A landscape with many valleys, sampled at points; each row gives a point and its height.
A ball rolls from a point to the lowest of its 5 nearest points, and stops where none of them is lower. Distance is the straight distance between rows; heights are no part of it.
mito (h 98): [-5.461 -2.935 -1.872 -4.057 2.551 -1.507 -0.588 -2.170]
vivak (h 333): [2.561 -0.160 -0.918 -0.750 -1.166 -2.205 1.804 -0.656]
zifof (h 604): [1.123 3.702 1.524 6.599 -1.291 1.928 -3.406 4.852]
ner (h 169): [3.095 0.740 1.724 1.271 -1.462 0.524 0.575 1.241]
mape (h 266): [0.163 -0.909 4.663 -0.928 4.510 1.378 -2.037 1.211]
kele (h 255): [-6.023 -2.737 1.920 -5.135 2.491 -0.138 -2.381 -2.250]
nuva (h 202): [3.174 0.027 3.508 0.628 0.430 0.536 -0.639 1.504]
dogi (h 138): [-4.930 -2.477 0.427 -4.151 2.452 -1.038 -1.265 -2.431]
kuvos (h 444): [2.632 -1.341 -2.595 -1.283 0.125 -3.522 2.198 -0.809]
lesa (h 184): [1.681 -0.155 2.917 -1.415 2.085 -0.635 0.121 -0.354]
Fozaz (h 514): [1.435 -1.614 -3.984 -1.404 1.426 -3.840 2.908 -0.964]
nifaz (h 551): [3.568 0.922 -1.716 1.269 -3.566 -1.973 2.110 -0.416]
vulez (h 214): [-1.416 -1.525 0.290 -3.120 3.051 -2.056 0.624 -2.585]
lalup (h 102): [2.172 -0.233 4.022 -0.202 2.696 0.719 -0.879 1.125]
zadak (h 197): [1.228 -0.785 3.847 -1.104 2.942 0.867 -1.443 0.553]
big (h 267): [2.574 5.651 -1.233 4.679 -4.994 3.527 1.418 -0.416]
digen (h 335): [2.426 2.121 -2.954 1.574 -5.544 -1.551 2.793 -0.113]
vof (h 99): [-3.269 -1.190 2.946 -3.299 3.500 0.887 -1.720 -1.665]
bakog (h 181): [-2.447 -1.451 3.678 -2.535 4.520 1.354 -1.761 -0.563]
moso (h 96): [2.113 -0.298 1.961 -0.307 -0.150 -1.067 0.876 -0.371]
Pufun (h 297): [-6.916 -4.219 -0.624 -4.661 1.623 -1.268 -2.251 -2.095]
rur (h 323): [-5.675 -4.378 -3.737 -3.331 2.683 -1.600 -0.005 -1.598]
nuv (h 351): [-6.652 -4.613 -1.864 -4.404 1.710 -1.494 -1.386 -1.723]
pasu (h 700): [0.074 6.133 0.617 8.175 -1.730 1.502 -4.151 5.086]
Kez (h 198): [2.844 -0.170 0.507 -0.763 -0.200 -1.960 1.363 -0.611]
riras (h 247): [1.817 -0.831 0.737 -1.622 1.561 -2.005 1.272 -1.232]
futo (h 246): [2.623 0.533 3.327 2.771 -0.024 1.447 -1.539 3.364]
patus (h 465): [-4.640 -5.505 -6.545 -2.781 2.991 0.293 2.309 -0.867]
nafi (h 368): [2.438 0.192 4.419 1.586 2.197 1.317 -2.411 3.752]
zep (h 299): [2.291 5.054 -0.319 4.782 -4.097 3.876 0.344 0.825]
por (h 363): [1.405 5.663 0.106 7.095 -2.317 3.925 -1.259 2.727]
goreg (h 108): [2.817 -1.111 -3.954 -0.644 -0.742 -3.630 3.064 -0.726]
mutat (h 223): [3.217 2.103 1.453 3.096 -3.728 1.725 -0.081 1.627]
Gesof (h 186): [-0.960 -0.996 1.775 -2.452 2.880 -0.774 -0.137 -1.889]
galif (h 408): [-6.248 -5.381 -5.210 -3.393 2.164 -0.975 0.307 -1.131]
pege (h 257): [2.767 2.793 1.709 4.399 -2.653 2.629 -0.778 2.853]
par (h 454): [-2.485 -2.756 -4.525 -2.517 3.363 -2.292 1.545 -1.817]
kag (h 382): [1.716 1.730 2.844 4.715 -1.135 1.562 -3.166 5.497]
Dera (h 431): [0.346 -1.398 -2.361 -2.254 2.733 -2.978 1.992 -1.422]
Nuf (h 125): [2.618 4.212 -3.545 2.504 -5.998 0.575 2.616 -1.810]
Febog (h 277): [2.727 1.802 3.275 4.169 -1.215 2.180 -1.774 4.098]
lobig (h 488): [-2.926 -3.749 -6.184 -2.491 3.374 -1.217 2.862 -1.410]
pama (h 462): [3.131 -0.269 -3.222 0.014 -2.667 -2.753 2.316 -1.197]
tifu (h 200): [-0.142 -0.980 2.045 -2.251 3.100 -0.032 -0.594 -1.409]
zegis (h 478): [3.175 2.160 0.662 2.193 -4.397 1.104 1.126 0.795]
Livov (h 438): [-5.443 -2.011 3.659 -4.260 2.809 1.220 -3.026 -1.091]
pifiz (h 219): [2.558 6.588 -3.158 4.146 -5.554 2.913 2.905 -1.345]
nubi (h 379): [3.213 0.610 0.003 0.792 -3.270 -0.535 1.722 -0.069]
nusut (h 443): [2.790 3.781 -1.334 3.391 -5.730 1.926 1.502 -0.340]
suse (h 215): [0.251 -0.880 1.403 -2.064 2.146 -1.125 0.688 -1.698]
vovi (h 381): [1.568 3.712 0.537 6.517 -2.487 3.192 -2.193 4.223]
Siran (h 283): [2.767 4.243 -2.095 2.733 -5.352 1.409 2.410 -1.015]
Teval (h 270): [-6.319 -3.818 -1.927 -4.324 2.079 -1.220 -1.110 -2.183]
lus (h 367): [-7.146 -3.598 3.368 -5.194 1.273 0.873 -3.786 -0.892]

Call two points neighbours if one is among the 5 nearest of the other. Go from one point of each pair to the other, from neighbour to neighbour, staying as low as possible. Name the highest point that can't be avoided.
Nuf / mito | zep
lalup / goreg | vivak
moso / lalup | lesa
vof / moso | Gesof

Two balls start at each pair of points below. Name the first point that both come to, or write never.
nubi / tifu | moso
mutat / kag | ner
futo / zep | ner
